Points on a hilly landscape, in no order, each with its height.
From any point a climber steps to the highest of the 2 points nearest to it. It stops when none of these is higher. Distance is the straight distance between rows; heights are no part of it.
tavel: [111 108  85 119 115  83 129 143 144 183 151 106 133 147 105 100 181 162
 107  83 153  96 112 129 113  98  53 166 187 116 164 121 137 121 153 167
 136 146 131 176 134 124 131  85 156 161 163]  (h 2.2)
Lino: [106 166  93 142  91 144 101 128 154  92 135  74 122  71  92 174  89 123
 124 125  74 161 123  61 109 125 149 150 144 161 140 117 159 132  74  58
 106 141 112 149 154 175 119 146 107  86 142]  (h 21.5)
Vos: [ 99 161  74 122 114 105 159 126 186 139  80 115 125 157  58 110 139  90
 130 126 128 132 175 108 183 174  48 140  88 162 116 104  99 117  97  59
  78 115  91 117 174 143 162 171 102 112 148]  (h 6.4)
rase: [107 171  85 125  80 138 116 128 153 109 122  85 109  81  99 150 117 125
 125 140  98 156 133  93 114 124 118 143 128 162 132 130 156 128 100  74
 108 148 110 136 157 157 140 154 107  88 128]  (h 23.2)
nuf: [101 135 115 125 110 123 116  97 126 155 179  98 135  81 136 128 165 189
 122 114 137 135 101 110  58  75 120 166 176 112 151 147 169 126 134 144
 165 141 130 160 121 123 101 111 120 115 161]  (h 44.0)
Lutef: [141 136 177 150 159 174 124 108  89 113 135 151 134 141 227 103 177 149
 131 150 172 158  98 131  80 109 165 129 165 114 122 132 144 131 143 188
 182 133 177 118  76 126 104 152 103 116 122]  (h 21.6)
Peg: [143  78 125 158 187  95 147 170 170 118 110 128 152 174 111 143  92 109
 129  92 118 107 125 103 171 131 107 136 127 113 161  93  70 127 114 133
 156  78 101 145 135 135  83  92 169 157 170]  (h 52.3)
mozem: [129 112 142 120 129 116 152 121 114 163 128 164 138 161 138 114 136 128
 144 111 126 104 150 167 133 103 115 112 109  95 137 139 110 137 165 170
 144 114 107 113 131 105 131 113 134 157 123]  (h 34.1)
Nit: [121 129 114 102 109 103  88 119 103 166 178  99 111  87  83 167  93 147
 143 120  93  97 121 160  96  90 116 143 141 141 141 167 156 132 151 109
 104 161 136 144 156  93 160  82 135 109  96]  (h 40.2)
migu: [105  98  90 163 125  95 165 124 168 157 103 111 155 148 109  75 170 176
 101  97 155 135 148  89 116 113  67 170 130 114 180  81 130 132 127 167
 162 101  71 144 134 152  61 122 137 138 197]  (h 49.2)
kunos: [117 136 125 111 113 119 166 124 138 145  98 166 144 164 122  98 146  98
 146 133 138 118 177 153 174 142 103 103  78 115 120 121 101 126 142 130
 121 110  95  90 139 115 143 156 112 151 131]  (h 53.4)
Febus: [141 116 148 160 161 160 165 142 137  81  89 153 144 170 186 121 129 108
 126 149 150 151 112 107 160 161 164 108 134 118 123  94  96 121 115 148
 170 107 132 123 107 160 118 152 134 150 143]  (h 50.2)
nasi: [ 88 173 131 110  94 142 105  84 112 148 166 112 121  54 154 118 180 177
 134 151 149 170 124 132  52  67 124 159 153 127 118 169 195 125 133 127
 143 141 155 122 121 108 117 156  93  86 120]  (h 50.8)
dib: [109 160 139 141 132 165 115 115 118  98 124 119 131 113 202 112 193 148
 119 155 181 176  92  96  81 113 158 139 202 145 117 125 170 117 111 148
 173 132 175 145  92 149 116 170 106  98 131]  (h 37.9)
Puf: [157 113 149 129 137 126 104 122 100 128 159 127 114 123 131 164  83 139
 141 125  95 109 117 146 112 105 159 117 117 125 134 152 125 142 145 145
 119 140 134 121 124 114 141  89 147 131  95]  (h 39.9)
puza: [132 144 132 172 131 180 154 147 135  58  94 120 140 136 158 135 114 101
 120 147 107 171 113  74 151 164 179 115 128 139 121  76 115 128  89 112
 146 111 119 117 118 185 102 167 116 134 145]  (h 45.5)
Ladu: [133 115 160 199 148 188 127 134 122  69 132 111 154 121 165 136  88 136
 118 122  73 160 103  86 110 130 214 115 154 129 149  63 126 141  91 134
 156  99 129 135 102 184  89 138 120 136 145]  (h 33.4)
Ture: [154  90 131 134 201 121 142 171 171  76  92 153 137 196 139 132 105  66
 119 136 170 120 107 110 213 196 130 110 128 127 122 105  53 105  96 110
 143  92 154 163 127 152 138 133 174 151 144]  (h 39.3)
tavez: [132 120 147  98 128 120 105 107  98 167 161 141 119 130 144 125 143 139
 142 127 143 107 121 186  82  90 123 134 156 116 124 173 149 126 164 162
 128 157 160 133 117  85 154 101 137 136  98]  (h 22.5)
Rovob: [134  93 165 129 157 122 180 123 125 152  98 192 160 192 171  79 151 108
 149 125 165 117 163 179 163 121 124  98  95  87 127 117  81 132 172 191
 167  92 108  91 112 103 116 140 128 177 139]  (h 28.4)
bazo: [104 141 121 128 100 136 132  99 122 149 155 123 131 101 147 118 151 164
 133 122 124 140 133 124  82  86 127 141 138 108 151 137 149 135 145 147
 159 122 106 125 129 124 103 135 109 114 143]  (h 40.0)
tev: [151  99 122 122 189 105 142 170 177 105  99 146 135 187 102 136 101  63
 127 114 155  98 124 122 214 190  97 108 123 132 121 110  53 109 106  98
 123  95 141 160 143 132 158 120 169 137 141]  (h 40.3)
Pul: [128 136 133 101 112 114  77 103  89 156 183 103 112  58 113 167  97 152
 144 142 107 119 118 174  77  89 141 151 135 147 111 178 177 126 144 107
  89 163 168 128 137  86 165  80 136 114  78]  (h 36.7)
logon: [141 158 125 124  89 142 103 131 108 106 159  96 107  60  72 185  60 121
 145 142  39 138 147 108 120 122 169 125  64 151 120 142 145 145 128  80
  73 135 111  90 150 135 138 120 107  92  96]  (h 51.8)
gur: [183 112 180 161 150 166 117 138  91  74 152 137 113 119 139 165  68 109
 139 152  79 131 113 124 143 155 217  78  69 131 109 123 112 149 127 138
 101 133 134  81  94 131 117 116 128 145  94]  (h 37.6)
zafot: [156 119 150 149 164 165 139 163 129  52 105 135 135 164 152 155  95  86
 114 148 123 148  88 100 174 185 183 104 137 139 104  99  96 127  88 109
 141 115 155 143 107 172 126 137 155 141 129]  (h 36.5)
zota: [132 153 137  92 103 132  81 117  99 135 135 125  97  87 146 139 130 121
 126 162 147 131 116 173  94 135 148 136 150 154  94 177 170 112 129 107
 101 164 189 140 129 101 175 116 133 109  75]  (h 28.3)
som: [108 121  82 150 103  97 120 122 144 147 162  80 136  87  81 136 129 179
 120  85 100 112 120  81  87  95  98 174 154 121 183 112 150 139 117 111
 139 132  86 170 146 146  89  95 133 119 184]  (h 49.9)
fenet: [150 107 132 127 141 117 132 137 119 137 142 135 123 142 114 157  80 122
 142 111  90 101 128 141 142 110 129 110 111 112 141 136 104 147 149 134
 123 116 111 123 138 115 132  95 147 136 116]  (h 37.2)
fifal: [120 123 130 102 134 104 168 123 150 146  80 174 147 194 128  83 168  80
 136 128 188 111 174 169 197 164  93 102  99 120 117 116  73 115 141 131
 124 105 109 113 132 113 157 164 121 163 147]  (h 56.2)
Redu: [127 130 155 174 130 176 124 112 114  90 141 111 140 102 156 140  96 148
 131 120  77 157 121  90  99 112 202 126 127 125 146  92 132 149 112 133
 147 116 111 112 113 156  95 139 106 128 141]  (h 31.8)
rez: [136 108 136  72 132  86  99 136 100 198 146 148 111 160 109 140 142 119
 125 111 156  66 113 211 135 117 101 122 177 133 102 168 138 121 170 142
 107 184 166 162 135  81 189  86 157 144  91]  (h 28.8)
Zema: [106 143  70 139  91  93 121 132 156 156 149  72 117  86  46 154 106 150
 130  94  77 113 133  92 112 109  69 158 129 139 166 123 144 141 114  76
  99 137  78 155 178 129 114 104 122  97 153]  (h 45.7)
Nipo: [129  87 132 163 146 109 154 140 138 145 123 136 148 138 116 125  96 146
 142  95  99 117 145 118 137 101 124 131  94  98 180 101 100 151 146 159
 160  85  67 112 136 129  67  99 143 147 162]  (h 50.6)
laver: [105 114 107 172 106 118 144 103 132 151 153 108 160  79 111 112 129 194
 123  95 110 125 137  76  77  79 128 163 128 105 189  87 148 156 127 142
 174 109  58 136 133 150  50 115 112 117 202]  (h 55.1)
div: [130  80 103 150 134  87 117 152 134 154 168  97 146 126 103 139 125 183
 109  66 109  92  95  92 100  96 103 182 176  97 186 104 122 137 129 160
 163 123 109 182 129 138  83  61 171 154 183]  (h 42.9)
Fira: [102 160 104 126  96 135 102 111 138 114 148  84 116  65 127 149 126 154
 122 133 109 157 116  95  81  99 136 154 161 148 138 135 170 119 106  90
 133 147 128 154 137 144 126 141 115  94 134]  (h 25.7)
zik: [116 134  93 114 105  96 115 132 131 158 164  92 113  98  70 154 103 151
 137 104  91 100 121 130 109  99  86 145 141 136 164 145 144 138 142 104
 115 147 108 156 162 113 133  90 131 113 131]  (h 43.3)
gigos: [141 151 116 127 115 151 149 152 154  78  97 131 116 141 112 139 105  77
 124 153 111 147 134 105 180 178 138 106  90 138 106 119 102 125 100  86
 111 114 129 121 136 156 137 160 126 128 126]  (h 44.5)
til: [ 77 173  69 121  64 122 149  90 164 150 103  99 110 110 103  89 178 142
 124 136 144 165 162  93 111 130  53 150 115 157 133 117 168 118 108  92
 104 126  77 112 157 157 135 198  85  92 144]  (h 9.0)
Femek: [ 91 132  98 101 123  83 165 114 147 183  84 152 142 190 107  75 206 107
 128 113 193 112 171 163 168 130  46 132 132 135 119 119 110 105 143 136
 111 133  97 120 142 119 148 151 115 164 157]  (h 62.1)
zugil: [117 158  97 104 102 129  88 139 142 108 121  89  98  89 124 159 118 117
 113 150 135 141  97 121 112 143 132 147 181 170 108 148 174 101  98  79
 113 168 167 176 149 143 169 130 140  93 107]  (h 34.6)
Dakon: [130 126 128 157 161 159 169 141 146  88  67 153 141 184 214  87 192 112
 115 164 211 163 107  99 150 165 138 114 176 127 110 102 115 103 114 163
 180 107 148 139  85 159 123 181 131 137 145]  (h 49.8)
lidu: [115 130 176 154 146 164 102  81  88 134 187 120 148  76 187 131 146 197
 137 133 132 164 108 127  38  58 182 147 158 107 139 143 174 140 127 157
 158 146 176 125  79 108  92 118 101 114 131]  (h 53.7)
Duf: [143  88 124 137 151 101 119 144 129 142 162 103 132 143 129 153 122 169
 119  84 117  97  91 116 109 102 123 156 183 108 163 122 126 123 136 157
 167 133 124 178 127 132 107  73 176 155 152]  (h 40.4)
bera: [149 114 164 190 167 183 132 145 120  50 118 127 149 148 166 151  77 104
 119 131  92 147  93  88 145 157 208 104 151 134 128  67 103 137  80 130
 151 101 144 143 100 181 105 130 140 148 138]  (h 34.8)
ripat: [110 145 123 122  88 134 108  87 105 144 173 104 125  57 106 148 104 168
 146 129  83 139 139 127  72  80 144 140  98 123 143 161 155 150 149 117
 113 134 108 108 142 107 122 116 100 102 115]  (h 50.9)
kunid: [146 129 175 168 135 183 124 104  92 101 151 130 138  99 180 127 112 157
 144 139  85 154 114 111  87 102 209 112 106 117 136 108 127 152 134 167
 142 124 125  81  96 137  90 140  86 132 122]  (h 29.6)
tagit: [129 140 120  91 121 117  88 133 124 131 130 104 101 108 138 147 136 128
 119 142 154 119  99 152 100 124 125 144 192 156 111 164 169  98 129 111
 125 171 183 177 135 116 180 112 153 104  91]  (h 30.8)
tisuf: [162 142 131 114 104 136 102 152 109 112 152 114  97  86  62 189  44 102
 134 146  50 117 148 126 155 148 152 105  58 153 101 149 128 139 130  79
  59 138 130  93 150 128 153 111 124  93  84]  (h 48.7)
Zopa: [ 96 167 124 143 118 167 100 110 129  86 131  98 130  76 179 135 176 148
 110 155 157 190  88  84  70 110 166 146 202 160 116 115 182 114  85 110
 155 139 162 157 100 160 117 169 105  93 132]  (h 33.0)
bav: [160  98 151 138 192 155 146 164 136  57  97 158 133 190 172 135 110  77
 111 153 162 134  86 122 193 202 170  96 143 120 106 112  75 113  99 129
 155 108 170 153 103 157 139 134 175 158 126]  (h 38.0)
folo: [ 89 149  97  87 103  95 152 107 143 175  75 145 126 181 120  76 217 111
 119 125 211 118 158 154 153 143  46 128 152 150 102 135 131  96 128 125
 109 151 118 126 133 119 175 171 107 134 146]  (h 58.3)
keka: [106 131 147 137 136 140 108  90 109 143 186 108 140  81 171 130 165 200
 123 119 148 152  98 120  43  61 155 162 182 108 140 144 183 127 133 153
 175 142 159 154  96 114  98 116 115 114 149]  (h 48.4)
baf: [133 150 120  87 107 141 123 142 130 107  88 146 103 145 132 119 138  88
 116 158 154 134 131 155 171 187 125  97 130 139  88 149 135 107 118 103
 105 151 158 135 126 124 181 161 132 118  96]  (h 46.9)
Loz: [128 166 157 101 102 146 109 109  97 137 126 153 111 121 173 100 166 125
 131 162 163 142 132 169  94 126 142 119 135 131  95 174 162 122 148 146
 125 146 176 116 113  96 154 157 114 112  84]  (h 15.4)
ragol: [111 185 118  56  62 119 119 120  99 162  91 153 104 109 106 102 164  96
 130 152 149 113 174 187 156 154 111  98 104 153  77 168 154 116 138  92
  79 172 137  92 152  90 189 170  95 107  93]  (h 22.0)
pumo: [152  99 134  84 160  86 100 160 119 162 145 130 117 160 105 157 118 117
 111 107 146  62  92 185 154 136  96 117 184 131 113 150 130 114 146 130
 111 172 171 179 136 101 188  80 178 145  88]  (h 31.7)
pez: [178 107 156  83 158 130  97 156 105 107 134 159 107 140  97 156  66  80
 113 148 108 100 130 180 215 205 147  66  77 127  80 157  99 132 123  96
  68 141 175 110 124 109 185 112 155 126  73]  (h 29.8)
mepuf: [174  88 165  96 184 127 114 157 124  99 131 174 121 173 113 154  66  78
 123 135 121  95 117 160 212 195 145  73  82 110  97 138  67 134 126 113
 102 111 161 116 122 116 168 113 164 147  91]  (h 31.9)
vuzek: [123 120 127 185 157 154 163 153 166  75  85 124 160 154 146 131 100 101
 126 130 109 161 133  69 169 150 162 130 122 132 147  67  93 133  89 111
 155  81 102 119 124 181  80 160 123 139 167]  (h 43.7)
zelo: [129 118 143  80 118  99 112 119  90 198 150 161 121 162 124 115 167 125
 138 111 160  80 129 211 117  98 107 122 164 116 109 173 132 126 179 164
 121 166 150 135 119  74 170 100 138 150 102]  (h 25.8)
tugak: [139 139 168 149 119 166 116  90  83 124 165 138 135  80 170 117 125 166
 155 148 102 153 130 133  68  85 190 119  90 113 132 147 144 150 156 166
 129 136 130  74  97 105 102 137  83 123 106]  (h 26.5)
litil: [140 110 179 158 161 154  96  95  97 120 180 121 140 108 190 149 123 174
 132 119 124 138  93 130  57  80 195 135 164 114 139 135 148 131 131 168
 157 142 166 139  86 113 103  99 127 134 125]  (h 48.3)
Dilad: [ 96 135  82 133 140  82 163 138 190 155  87 120 140 165  41 107 124  92
 132 101 119 118 178 117 180 157  40 146  76 151 135  96  74 125 107  75
  84  92  68 110 179 126 124 139 113 124 161]  (h 5.6)
ravo: [126 112 138 131 134 128 139 114 113 158 150 139 137 143 153 113 145 152
 143 109 126 123 129 144  95  88 131 132 131 100 149 139 128 135 165 176
 162 123 113 121 122 112 116 104 132 142 133]  (h 36.6)
Momi: [149 138 132  94 123 144 100 152 121  93 103 134  97 125 129 151 105  90
 110 159 135 130 106 149 163 192 150 103 134 150  90 153 137 117 106  96
 100 155 181 146 130 132 182 129 146 110  82]  (h 43.6)
tase: [146 146 129 109 104 132 127 136 121 116 128 133 103 119  89 155  77 100
 135 139  83 118 154 137 157 144 137 101  71 136 109 142 121 138 135  97
  87 132 118  99 144 121 156 127 123 119  92]  (h 45.3)
ber: [ 96 136  63 142  78  90 130 113 155 166 147  78 130  90  56 113 135 172
 119  95 107 113 141  81  93 102  58 173 123 125 180 114 151 146 118  91
 116 129  63 156 166 142  95 111 110 108 178]  (h 47.6)
rineg: [ 99 165 136 120  90 148 102  85 106 145 174 106 120  42 136 139 136 178
 140 148 109 159 128 130  50  67 150 148 121 126 124 166 182 142 133 114
 123 139 136 107 126 104 117 129  92  96 110]  (h 46.2)
fikav: [159  94 167 112 161 125 111 128 103 146 144 154 120 175 183 126 158 132
 127 118 177 103  93 179  94 113 139 127 190 109 111 168 132 111 160 189
 158 158 191 162  91  98 152  97 170 151 101]  (h 16.2)
paze: [142 130 165 148 141 164 147 116 102 124 125 157 134 146 201  95 151 140
 143 147 146 144 123 138 103 110 162 115 121 100 128 130 122 136 157 185
 171 122 139  93 101 118 106 149 102 132 117]  (h 24.5)
boza: [126  67 125 137 166  71 156 155 144 168 132 154 160 163  69 125  99 117
 142  74 106  82 154 150 176 101  78 128  89  94 167 101  70 156 158 158
 126  73  74 112 151 100  73  71 155 168 154]  (h 49.3)
kozak: [128 113 125 156 172 149 179 149 159  78  69 157 146 190 189  95 157 100
 120 154 192 153 124 103 178 172 137 116 138 123 123  92  91 106 111 154
 173  93 136 131 105 160 117 170 134 155 154]  (h 51.9)
bobi: [162 145 176 159 140 197 135 126  87  74 112 158 126 129 187 102 141 123
 135 168 130 163 107 129 118 154 197  91 108 120 104 110 128 134 133 167
 146 130 144  78  85 139 100 164  88 137 109]  (h 44.6)
kovig: [131 156 135  54  93 112 119 128  95 154 104 159 106 128  88 133 126  89
 133 144 128 103 169 193 187 168 125  85  77 138  78 162 124 124 145  91
  70 163 133  93 145  88 193 146 113 119  85]  (h 25.1)
lifo: [145 154 139 116 101 156 152 146 126  88 112 142 107 125  99 134  98  86
 133 163  97 148 154 129 169 171 151  88  53 128  93 131 120 133 133 101
  94 119 115  81 141 140 135 165 106 126 107]  (h 47.3)
peve: [158  98 131 101 165  93  89 157 122 143 158 108 111 148 113 182  97 135
 111 110 125  77  76 145 130 126 114 141 199 135 130 147 136 114 128 130
 129 168 172 192 134 119 169  68 186 144  99]  (h 34.5)
Pevu: [ 93 111  77 134 112  72 146 137 157 184 129 102 135 145  78  82 175 169
 104  80 149 106 139 114 118 109  39 175 148 117 174 100 134 134 138 149
 120 127  92 159 149 138 102  96 140 155 179]  (h 3.2)
Vusi: [111 109 113 151 103 111 120 106 119 146 180  97 147  71 100 138 118 197
 125  83  93 107 119  89  64  77 130 168 142  99 186 115 146 149 134 133
 153 124  79 156 131 134  69  87 129 123 181]  (h 52.4)
losut: [138 145 110 109 127 138  76 155 128  80 115  98  93  91 128 181 102 102
 105 160 128 137  81 121 124 168 162 139 180 180  94 141 165 107  86  74
 105 169 187 179 138 157 173 117 157  98  93]  (h 37.8)
fudu: [123 176 135  76  76 133 105 114 104 149 112 146 100 104 134 101 162 109
 126 160 150 131 154 186 119 148 131 113 124 148  80 173 169 116 138 114
  97 160 162 108 135  96 179 161 108 102  78]  (h 18.9)
repab: [142 148 165 126 103 149 113  90  84 150 165 145 122  83 152 120 130 148
 156 152 108 136 147 157  79  89 170 117  73 118 122 174 155 143 173 155
 107 139 133  70 110  83 126 135  95 119  87]  (h 22.9)
Segem: [122 101 146 117 135 102 168 122 114 177 122 182 152 164 115 102 128 112
 159 104 122  99 172 179 160 102 113 101  75  94 141 125  85 151 175 171
 132  95  85  85 134  95 121 111 122 170 130]  (h 32.1)
ked: [158 132 124 121 155 139 135 171 162  82 109 134 114 147  93 158  71  64
 126 133  98 122 120 104 206 197 128 105  91 140 101 115  73 124  94  69
 104 105 143 132 145 149 146 133 145 121 121]  (h 42.7)
luk: [ 88 172 107 124  59 142 141  84 134 146 136 117 125  66 131  97 159 157
 146 141 115 164 159 106  85  98 104 137  94 127 140 132 170 134 136 118
 133 120  80  90 145 139 106 190  73  94 130]  (h 12.8)
vid: [103 166  94  99  97 119 147 117 151 138  70 136 114 161 135  88 194 100
 116 152 193 140 148 130 150 159  72 115 150 152  93 139 146  96 109 107
 107 145 134 137 132 137 184 185 114 119 126]  (h 54.0)
zure: [145 138 156 160 142 185 158 139 119  67  95 149 138 144 178 111 126 112
 131 157 123 163 114 109 146 157 186 101 108 120 116  93 109 132 120 145
 153 110 126  95 104 155 102 167 108 144 129]  (h 48.0)
melis: [143 119 107 117 173 116 137 168 185 104 100 135 123 165  84 140  93  56
 122 124 132 106 122 112 221 209  93 111 108 153 101 111  60 111  95  63
  98 103 144 156 155 138 164 138 150 115 136]  (h 41.3)
vavug: [ 88 162  70 123  93 113 157 111 177 144  79  98 120 148  86 100 166 117
 120 128 143 150 165  99 140 149  45 149 120 159 123 117 143 109  97  78
  90 131  89 128 163 154 154 180 102 108 148]  (h 7.5)
ris: [156 109 173 138 166 150 125 126 102 127 135 156 128 174 215 112 164 137
 127 136 184 134  95 159  91 117 160 128 180 110 116 151 132 119 150 193
 178 144 186 142  82 117 126 121 142 130 110]  (h 18.7)
tubuf: [141 123 165 113 141 134  91 104  95 147 167 136 116 114 182 131 151 151
 134 140 159 134 102 166  59  90 154 147 171 122 115 174 162 116 149 165
 143 157 192 145  94  91 134 104 142 124  96]  (h 18.8)
fidir: [120  83 106 177 157  99 154 149 179 129  99 108 162 162 108 106 137 156
 110  91 136 133 141  82 144 117  95 167 137 115 179  77 103 128 111 155
 163  91  80 151 132 149  64 109 157 150 196]  (h 51.0)
tazub: [113 104 141 112 141  92 177 119 130 176  97 194 166 191 124  79 165  99
 150 110 168 106 186 187 183 113  93 106  84 100 131 114  73 133 172 172
 139  97  83  87 131  96 121 137 120 182 151]  (h 30.1)
bemo: [116 146 128 148 134 159 160 125 136 112  77 152 132 164 218  73 220 129
 125 166 218 174 114  98 123 150 115 118 184 135 106 114 148 107 123 175
 179 115 153 123  82 153 122 197 106 114 139]  (h 46.6)
Rifa: [128  93 116 178 178 117 156 164 177  91  91 113 153 166 129 141 102 110
 121 104 121 139 122  70 167 143 130 145 140 129 155  81  86 119  88 116
 155  84 101 151 132 163  86 124 155 139 180]  (h 53.8)
Zufu: [117 151 108 119  85 128 106 107 114 131 164  92 117  54  71 173  73 144
 144 124  44 130 143 111 102  96 145 139  81 141 145 150 148 151 139  91
  94 133  94 105 155 123 130 113 108  94 115]  (h 54.9)
Kepi: [113  92  90 160 118  79 147 135 150 177 137 111 160 133 110  75 177 191
  91  83 160 107 125  92 100  93  71 189 152 103 181  86 129 139 140 195
 164 112  91 163 121 147  64  87 153 158 199]  (h 47.0)
Sef: [144  97 170 145 156 142 169 123 104 153 117 182 151 173 196  87 150 134
 147 128 152 127 142 165 122 108 145 108 109  84 137 124  98 141 179 210
 179 103 122  92 100 109 102 131 117 156 124]  (h 26.8)
Dum: [175 124 190 168 147 191 120 129  80  74 136 150 124 116 171 128 109 123
 143 166 107 150 107 136 121 151 221  80  86 124 105 114 121 143 135 163
 120 139 143  72  85 129 105 135 104 153 101]  (h 41.1)
muvus: [145 134 110 101 140 126  94 164 140 104 109 111  95 126 111 171  89  94
 103 148 134 116  92 132 163 184 127 123 167 161  98 148 139 105  92  76
 105 167 185 185 147 147 188 118 166  99  92]  (h 40.8)
gek: [ 81 120  72 128 108  65 155 126 161 191 114 103 139 159  48  84 169 153
 106  85 136 104 165 122 145 121  27 165 120 131 161  99 126 134 134 121
  98 120  69 134 175 134 110 110 113 145 172]  (h 4.0)
sudap: [151 134 141  72 119 128 106 149 106 130 115 151 102 125  90 153  89  84
 120 148 112 106 141 183 198 192 140  85  90 139  74 159 128 126 126  85
  63 159 164 110 140 106 197 130 134 113  77]  (h 27.7)
vur: [116  95 114 174 124 114 157 124 145 150 124 126 160 114 109 108 117 174
 128  92 104 125 151  87 116  93 119 149 101  99 192  91 123 155 130 152
 170  96  53 123 137 145  45 115 126 136 190]  (h 52.9)
bur: [147 141 172 131 136 158 101 106  89 128 146 148 121 115 195 120 149 140
 138 153 157 145 113 160  78 110 173 123 137 126 113 166 151 127 147 167
 135 153 184 111  91 103 127 132 121 120  92]  (h 15.6)
kalar: [108 169 140  95  80 132 113  91  95 167 152 140 116  86 137 109 153 141
 146 147 131 133 157 171  82  92 128 126 106 128 116 177 167 138 167 140
 112 148 132  89 130  82 143 145  93 109  93]  (h 18.6)
pupe: [134 143 143 119 106 144 166 130 128 112 107 161 124 144 121 113 116 103
 145 147 111 132 167 143 164 148 141  90  57 115 112 127 109 138 154 123
 113 108 100  72 134 122 135 161 106 147 109]  (h 50.3)
kisav: [ 98 130 106  95 138  78 165 120 154 167  78 155 143 194  87  84 182  84
 137 115 185  99 179 161 197 154  57 123  97 139 120 107  76 117 137 112
 102 118  92 109 155 110 157 153 111 163 162]  (h 58.9)
sugin: [123  83 101 171 188  97 160 163 206 106  83 110 163 186  98 120 125 118
 104 102 147 141 137  73 168 150  86 167 137 133 162  74  77 108  95 131
 151  75  95 157 136 153  83 125 165 147 192]  (h 52.6)
pime: [183  78 173 127 195 124 127 149 115 105 136 166 135 173 126 165  52  98
 142 120 103  82 125 145 188 154 154  82  73 102 112 130  61 151 136 136
 117  93 134 106 118 119 141  89 167 159  99]  (h 33.7)
Pudu: [173 116 143 128 158 150 116 174 132  65 136 128 112 135  92 186  39  70
 118 136  67 118 114  99 193 187 167  89  79 139  90 114  82 137  91  78
  93 115 146 118 132 155 130 113 145 119 107]  (h 41.0)
Tokek: [133  76 122 157 168  90 154 161 155 142 121 136 154 158  88 139  83 121
 136  84  96 102 148 115 163 113  94 138 101  99 174 101  77 142 134 142
 145  74  76 127 146 117  75  86 156 152 163]  (h 50.7)
Tisag: [156 108 162 142 153 139  99 111  98 123 167 129 118 127 174 149 105 148
 135 128 115 125 101 140  86 103 177 131 144 124 132 149 130 136 138 165
 144 144 154 131 104 112 124  96 148 139 102]  (h 43.8)
zuz: [ 92 165 122 135 102 158  87 112 129  86 151  79 128  55 146 161 132 153
 107 143 117 177  98  91  67 103 172 155 189 164 121 124 185 113  80  85
 131 141 160 161 119 158 126 144 110  98 128]  (h 28.7)
merez: [190 107 170 150 163 155 108 155  99  66 150 135 111 123 108 185  40  91
 131 141  65 115 117 118 173 175 196  77  59 132  96 124  97 149 110 112
  85 127 137  88 106 141 122 106 144 141  96]  (h 38.9)
Sopov: [ 94 135  75 131 113  89 150 135 166 169 115 103 130 144  52 115 135 122
 130  94 116 111 165 120 159 134  36 148 105 142 149 111 118 132 118  85
  91 119  71 130 177 127 132 120 114 121 155]  (h 4.8)
sul: [163  80 137 121 174  99  98 154 121 133 166 106 126 148 125 180  93 152
 118  92 105  82  74 125 117 110 131 146 193 118 145 134 121 119 135 148
 147 145 148 181 125 127 134  56 184 153 121]  (h 37.5)
bal: [111 162 104  78  96 120 126 129 141 143  77 143 110 145 116 109 163  90
 123 148 176 116 147 162 169 168  95 104 143 150  89 148 142 105 117  91
  94 164 150 145 136 119 194 167 126 115 107]  (h 50.1)
fede: [ 97 174 121 102  91 139  89 106 115 129 148 100 107  54 149 135 161 151
 127 159 146 164 119 137  60  95 132 157 162 154 107 169 195 109 118  96
 125 153 174 140 128 117 148 139 110  89  99]  (h 59.1)
Gabo: [132 157 145 104  92 136  84 101  91 138 160 119 108  57 135 147 121 137
 141 166 119 140 135 168  79 114 161 137 113 146 103 177 181 125 143 115
  90 158 174 105 123  91 156 119 114 108  73]  (h 32.5)
zis: [164  87 149 134 173 114 138 150 123 123 135 147 136 158 107 163  59 111
 148 101  85  89 132 128 170 127 134 105  85 104 133 122  72 146 143 134
 123  86 108 102 137 117 119  85 158 147 119]  (h 35.4)
raf: [108 146 117 140 124 146 141 118 144 118 109 128 126 142 190 100 201 134
 114 148 189 160 117  98 101 124 114 137 189 133 123 125 151 106 122 157
 170 130 143 141 103 147 131 175 119 113 140]  (h 42.6)
guver: [117  96  84 155 126  84 130 148 150 155 140  87 153 130 100 115 157 187
  92  75 141 108 108  78 109 108  78 189 176 108 192  90 130 128 118 157
 150 121 108 186 134 149  86  80 164 154 195]  (h 44.9)
Vipa: [ 80 162  80 136  60 128 159  80 153 158 117 107 126  92 109  76 165 156
 138 128 122 160 172  90 100 109  73 147  87 131 150 114 166 136 123 113
 123 116  52  89 159 153  98 194  80  99 158]  (h 10.9)
sapag: [101 177 119 105  65 144 123  99 117 138 136 126 117  76 127 112 153 141
 142 152 113 153 160 132  87 104 123 129  97 135 117 152 170 129 143 121
 114 136 109  91 147 116 131 175  88  99 103]  (h 15.3)

For each start below, name the point where the climber stops.
zugil -> Femek
gigos -> Femek
sul -> Rifa
Lutef -> lidu
ragol -> lidu
tavel -> Rifa
bur -> Rifa
fikav -> Rifa
zota -> laver
rase -> kozak
